Each row is a point on a tangle of strands that fork and nearly touch. The rows are in no order.
Two points are linked if the straight distance between their rows is under 8.34. Some points are linked to none.
Rel: [-3.19 -0.53  2.29 -3.15 -1.32  0.08  0.29 -0.17  0.68 -0.56 -0.50  1.22
 -0.27  0.07 -1.18  0.18 -1.96 -0.30  1.86  2.27]
kodaf: [-0.18  2.04  3.04  4.66 -2.39 -3.66  2.19 -0.17 -0.73  1.45  1.09 -0.98
 -1.30 -1.85  0.34 -0.35 -1.52 -6.03 -0.32 -0.25]
Bur: [ 3.24 -3.05 -2.52 -2.38  1.64  1.88  0.85  1.43 -0.88  2.81  4.85  1.79
 -0.60  0.50  1.08  2.60  3.48  0.84 -2.89 -2.96]
fuf: [-2.79  2.56  0.91  2.90 -2.36 -3.66  1.12 -1.59 -0.35 -0.72 -1.71 -1.88
 -0.43 -2.78 -0.62 -1.55 -2.76 -4.21  1.76 -0.39]
topan: [-1.16  2.53 -2.40  1.94  0.62  0.40  1.74 -2.23 -0.67 -0.18 -5.28 -1.79
 -0.98  0.79 -1.98  3.26 -3.05  0.69 -1.88  1.62]
Zum: [ 0.90 -4.26  0.48 -3.55  7.54  2.92 -1.62 -1.58 -0.17 -2.50 -2.18  0.95
 -0.27  3.34  1.27 -2.81 -2.13  4.60 -1.87 -0.21]
Buno: [ 0.71  0.79 -1.90 -0.48 -1.24  2.88  1.11 -1.83 -1.24  2.32  1.72  1.28
  1.09  1.36 -2.57  2.00  0.57  4.45 -3.70  0.30]
Viduv: [-0.29 -0.21 -2.11  0.53 -6.70 -3.93  0.43 -0.10  1.54  0.77  3.93 -2.55
 -0.44 -1.57  1.38  2.29 -0.84 -2.67 -0.65 -2.14]
duvub: [-0.04  0.39 -1.11 -1.28 -0.89  0.99  2.38  0.37 -0.37  0.87  3.76 -0.39
 -2.62  1.27 -0.49  2.17 -2.70 -0.67 -4.60 -1.39]
rol: [-0.04 -1.46 -1.32  1.86 -0.52 -1.86  3.16 -0.23 -1.59  0.60 -4.83  0.14
 -0.88 -0.78  0.16  3.92  0.07 -5.10 -1.40 -0.26]
bala: [ 0.60 -3.53 -0.96  0.07  5.90  0.99  3.13  0.41 -0.72 -2.01 -5.03 -0.84
 -2.28  3.68  1.57  1.75 -3.23 -1.56 -3.97  0.61]
feb: [-0.17 -3.00  1.28 -5.24  6.93  2.57 -0.22 -0.29  2.06 -2.25 -1.67  1.44
 -2.40  2.17 -1.33 -0.88 -0.25  3.38  2.20  1.56]
Danu: [ 1.05 -1.14 -4.65 -1.53  0.93  3.01 -0.43 -3.69 -2.21  1.38  3.13 -0.26
  2.24  1.02 -0.56  0.01 -0.43  4.59 -4.81 -1.87]
rora: [ 1.57  3.04  1.05  6.64 -5.32 -5.18  0.07  0.80 -1.13  0.89  0.59 -3.25
 -0.72 -2.64  0.24 -2.25  0.44 -2.78 -2.09 -1.44]
kules: [ 0.01 -2.64  0.50 -0.73  4.40  1.62  1.06  0.87 -0.38 -0.71 -5.08  1.88
 -0.50  3.11 -0.33  2.00 -1.35  1.19 -0.93  2.49]
nusud: [ 0.42  1.16 -0.57  4.08  0.07 -3.11  1.48 -0.83 -0.55  1.91  2.35  0.19
 -1.02  1.32 -1.12  2.72 -1.71 -5.56 -1.53 -0.42]
mora: [ 2.20 -7.17 -4.09 -0.45  0.65  2.27 -0.34 -2.72 -0.22 -3.37 -3.10 -1.57
  2.22  1.86  5.41 -2.06 -2.55  5.00 -4.36 -2.76]
Fibov: [-1.64 -0.96  0.39  0.48  0.18 -1.80  1.00  0.44 -1.53  0.60 -5.10  1.52
  1.10 -1.22  0.33  0.99  2.46 -3.77  2.29  1.53]
rus: [-0.57  4.03  2.56  0.26  6.34  3.17  0.21 -0.71 -0.11  1.32  1.89  1.05
 -1.57  1.12 -2.49  0.95  1.17 -2.55  2.76  2.51]
sog: [-2.97  1.90  2.93  2.39 -3.48  1.35 -0.54 -1.93  1.45 -5.45 -5.26 -2.58
 -0.02 -0.30 -2.31  0.59 -3.97  4.11  1.18  2.77]
tesif: [-2.51  3.66  1.93  4.58 -3.24 -0.80 -1.98 -1.26 -2.46 -2.87 -2.48 -2.01
  4.26 -3.11 -2.48 -1.99  1.47  1.31  1.94  1.23]
gunor: [ 0.87  0.93 -1.75  2.86  1.54 -2.44 -0.93 -1.82 -0.52  3.99  5.31 -0.14
  1.78  2.66 -1.53  2.30 -0.53 -3.16 -0.62  0.04]
Laru: [ 2.19  2.46  0.77  1.73 -2.75 -3.51  0.97  5.45 -0.98  1.85  1.23 -1.94
 -1.70 -1.77  4.54 -4.65  1.42 -4.27  0.93 -2.29]
Dobu: [ 0.08 -1.25 -4.36 -5.24  3.90 -0.33 -1.14 -2.48  2.42  1.26  0.68  0.74
 -0.27 -1.28 -1.70 -0.32  1.70  2.70  2.28 -0.96]
dabe: [ 0.22 -2.71 -2.71 -2.57 -5.67  0.00  3.38  0.43  0.31 -0.62 -0.83 -0.31
 -0.99 -1.54  0.46  3.17 -0.52  0.56 -2.32 -1.24]
lof: [ 0.51 -4.75 -2.17  1.05  2.63 -0.50  2.63 -1.06 -1.83 -0.80 -3.42  0.38
 -0.36  1.50 -0.16  3.44 -1.48 -3.76 -4.20 -0.72]
Nug: [-1.40  3.03 -0.29 -1.71 -5.60 -1.51  1.53  1.61 -0.20  0.88 -0.81 -1.13
 -0.82 -3.74  1.73 -2.16  0.44 -0.84  0.58 -0.48]
vobug: [-0.82  4.02  1.01  0.40 -0.69  3.88 -0.09  0.71 -0.09  1.17 -0.16  1.62
  0.55  0.11 -2.20  1.88  1.42  3.32 -0.96  1.43]
pifi: [ 1.79 -1.28 -0.18 -2.11  2.54 -1.79 -0.24  1.72  2.84  2.37  7.38 -0.53
 -2.19  2.66  1.13  0.35  0.80 -3.94  1.49 -1.26]
Mit: [ 0.99  3.62  5.80  2.17  4.14  2.52 -3.73  2.13  1.23  1.16  4.10  1.59
  0.07 -1.60 -0.50 -3.49  4.87 -1.25  5.20 -0.35]
dirod: [-0.84 -3.15  1.19 -0.69  0.93  1.77  1.06 -1.27 -0.77 -2.32 -3.76  1.79
 -0.39  3.23 -1.56  1.66 -4.11  2.54 -4.09  2.07]
Lakup: [-0.09  4.92  4.22  5.06  1.48  1.20 -0.57  2.46 -3.13 -3.56  0.92 -0.60
  2.77 -4.28 -0.22 -4.29  0.10 -2.53  2.87 -0.20]
Ros: [-0.83  2.47 -3.24 -2.52  1.03  1.56 -0.59 -1.06  1.57  0.99 -5.03  0.47
  0.74 -1.37  0.03  0.05  0.49  2.89  2.69  1.89]
rata: [ 4.86 -1.49 -3.21  0.23  0.76 -0.30 -2.76  1.75  1.15  3.91  5.98  0.81
  0.02  2.88  1.13  2.71  3.20  0.62 -1.99 -2.06]
bipev: [-3.28  2.32  1.81  4.26 -4.18 -2.70  0.25 -2.67 -1.35 -2.03 -3.67 -2.36
  0.98 -2.39 -3.03 -0.12 -1.38 -0.26 -0.15  1.65]
serik: [-0.17 -2.51 -2.06 -3.09  4.98 -0.19  2.05 -0.39 -0.26  0.92 -0.88  0.12
 -1.37  1.28  0.22  1.68  1.10 -3.68  1.45  0.34]
voto: [-0.46 -0.08 -3.36 -6.10  2.02  1.30  0.23  0.08  2.49  0.05 -2.73  0.33
 -1.83 -0.81  0.74  0.27  0.94  1.57  3.06  0.15]
rasi: [-1.23 -1.52  0.43  1.05 -0.85 -0.59 -1.98 -0.89 -0.76  0.13 -5.15  1.80
  3.91 -1.17 -1.22  0.71  3.57  1.31  3.72  2.44]
Gofel: [-1.35 -1.94  1.02 -0.83 -1.17  0.40  2.54 -2.21 -0.62 -1.39  1.39  0.64
 -1.22  1.38 -2.39  1.85 -4.42  0.50 -5.68 -0.13]
Suk: [-1.19  4.54  0.13  1.94  0.14  1.07  0.62 -1.05 -0.46  1.00 -1.84 -0.26
  0.65 -0.87 -2.26  1.58 -0.04 -0.88  0.40  1.91]
lofi: [-1.14 -4.17 -2.10 -3.16 -4.07  0.19  2.03  0.13  1.58 -1.59 -4.32  0.83
 -0.68  0.57  1.30  1.32 -1.07  2.12  0.13  0.39]
Fike: [-0.36  0.36  2.11 -3.59  1.15  0.90 -1.70 -0.04  2.37  0.77  0.48  2.93
 -0.12 -2.87 -1.91 -2.46  4.55  1.99  5.36  0.41]
geda: [ 1.64 -6.00 -3.56 -4.91  4.01  2.17  1.20 -0.95 -1.14 -0.27  1.33  1.69
 -0.30 -0.38  1.54  1.18  1.77  0.57 -2.21 -2.69]
rok: [ 0.13  3.36  3.39  4.47 -4.40  0.15 -3.01  0.96 -1.80  1.94  2.19  0.79
  3.35  0.12 -1.16 -0.98  3.91  3.11  0.13  1.56]
nus: [ 0.10 -1.93 -1.87 -0.79 -3.26 -4.04  0.79  1.12  0.64  1.77  3.63 -0.03
  0.42 -2.11  1.90  2.86  2.52 -3.99  1.82 -1.93]
pivev: [ 1.64  4.55  4.47  4.99 -1.82 -0.66 -1.26  4.73 -2.95 -2.06  2.34 -0.62
  1.48 -3.12  0.86 -5.22  0.32  0.19  0.48 -1.33]
Kas: [ 0.48 -3.99 -0.72 -4.37  8.89  3.44  0.29 -2.33 -0.89 -1.37  1.30 -0.93
 -1.44  0.79  2.05 -3.49 -0.33  0.30 -3.34 -1.47]
Lokig: [-1.64  4.75  2.25  1.14 -3.84 -1.43 -1.66 -0.38  1.28  0.50  3.52 -1.51
 -0.10  0.08 -1.43 -0.84 -2.28  1.56  0.56  0.65]
bola: [-2.46  1.89  3.28 -1.78 -2.14  0.69 -1.70 -0.19  0.32 -0.90  0.13  1.48
  1.63 -2.47 -0.70 -2.83  0.65  1.70  3.77  1.23]
momib: [ 0.18 -3.79 -3.99 -1.58  1.56  3.19 -0.38 -3.95 -1.68 -1.49 -1.46 -0.34
  2.26  1.75  0.23 -1.73 -2.33  5.62 -4.46 -1.02]
bir: [ 1.30 -7.61 -4.44 -4.21  2.00  0.56  2.00  0.06  0.06 -3.80 -1.79 -0.11
 -0.71  0.68  3.84  2.17 -1.12  0.66 -1.12 -2.39]
gev: [ 1.59  5.61  2.24  2.43  4.67  2.50 -3.18  0.89  2.15  2.76  3.97  1.05
 -1.57  1.79 -1.31 -0.60  2.18 -1.06  3.18  1.25]
loke: [ 1.56  1.29  1.08  0.62 -3.07 -0.80 -3.74  1.47  1.31  4.42  3.46  1.65
  0.99  0.55 -0.41 -0.34  4.17  2.95  1.28  0.48]
kefaz: [-1.88 -1.65  2.27 -5.25  1.64  2.32 -0.62 -0.66  2.13 -2.21 -1.44  2.48
 -1.15  1.30 -1.33 -0.89 -2.99  2.82  3.03  1.86]
nare: [-0.84  4.15  2.40 -1.23 -1.50  1.06  2.05  2.89  0.09  1.73 -1.09  0.50
 -2.13 -2.61  1.63 -2.14  1.80 -1.41  1.38  0.41]
vamu: [-0.22 -1.12  0.35 -2.22  0.17 -3.45  0.10  1.04  1.49  2.08  4.23 -0.36
 -1.03  0.53  1.69 -0.81  1.80 -5.11  4.28 -1.51]
Mik: [-1.82  1.33 -1.65  2.45 -1.00 -0.37 -0.04 -2.69  1.13 -3.43 -6.56 -2.68
  0.33  2.09 -2.39  2.39 -3.15  4.47 -0.86  2.70]
galut: [ 2.38 -2.49 -1.58 -0.62  4.26 -0.73  0.01  0.61 -0.40  0.92  8.27 -1.20
 -0.93  3.52  2.02  1.22 -1.38 -4.21 -2.37 -2.52]
sus: [ 3.71  2.59 -0.30  5.20 -3.92 -3.67 -3.35  4.50 -0.15  2.31  0.46 -2.22
  0.33  1.33  3.81 -3.96  1.76 -3.11  0.52 -0.61]
sikav: [-2.05 -2.72  2.94 -1.46 -3.51 -0.52  0.89  0.97  2.01 -3.09 -5.12  0.88
 -0.40  0.86  0.31 -0.08 -3.06  1.68  0.97  2.03]
vud: [-0.40  0.30 -1.48 -0.33  3.46 -1.43 -1.25 -2.10 -0.41  3.08  2.73  1.90
  1.61  0.44 -2.53  1.66  1.29 -1.01  1.10  0.18]
varo: [-3.20  1.42  4.73  1.66 -3.84  2.30 -1.26  0.67  0.68 -6.53 -4.18 -0.96
  1.59 -2.47 -0.26 -3.39 -2.82  2.18  2.89  1.72]
tob: [-1.21  2.72  3.87  4.87 -4.43 -2.32 -0.27  1.28 -3.58 -3.93 -0.04 -2.13
  2.38 -4.52 -1.89 -4.62 -0.24  1.28 -0.21 -0.29]
fubun: [-0.30  1.16 -2.44 -0.43 -6.36 -1.09  1.19 -0.70  0.02  1.64  0.40 -1.30
  0.50 -1.38  0.58  0.92  1.41  0.95 -0.69 -1.28]
Podo: [ 2.48 -2.30 -2.58  0.14 -0.55  0.08 -0.27  0.12  0.00  0.00  7.68 -1.12
 -0.01  1.98  2.43  2.43 -2.61 -0.51 -4.91 -3.04]
Muka: [-0.09  0.74 -0.72 -3.16  4.74 -0.80 -1.68 -1.22  2.88  2.99  0.22  2.45
 -1.40 -2.06 -2.77 -0.62  5.52  0.43  4.74 -0.75]
kor: [-1.87  2.73  3.29  1.63  3.15  3.15 -1.20 -0.55 -0.11 -1.10 -2.34  1.30
  1.68 -1.07 -1.57  0.48  0.32 -1.55  3.56  3.04]
Moriz: [ 2.97 -0.04  0.21  0.86 -2.67 -0.65 -3.49  2.75  2.21  4.06  4.42  0.35
 -0.98  3.02  1.53  1.62  2.19 -1.23 -0.57 -0.30]
fariv: [ 1.45  4.59  3.60  1.90 -1.36 -0.33 -0.76  5.12 -1.04  1.30  1.98 -0.45
 -0.69 -1.13  2.75 -5.10  1.22 -0.89  1.41 -0.37]
rafot: [ 2.85 -7.51 -3.81 -0.77 -0.90 -0.40  1.95  0.06  0.35 -3.75 -4.21 -0.72
  0.15  2.52  3.66  1.70 -2.78  3.12 -3.49 -1.43]

A fork is a point with three links. Follow the links from the first point to the second and name the forks in between, in order.
Fibov / voto => fubun Rel
dabe / rasi => fubun
varo / Mit => Suk
kules / bipev => fubun fariv pivev

Follow the links from the first point to the second, and from the first to the third. Name the last point that the two ways share.
nus / Fike / Kas => Rel
voto / sus / tesif => fariv
rol / Ros / Zum => Rel
bola / pifi / pivev => fubun
vud / galut / voto => fubun
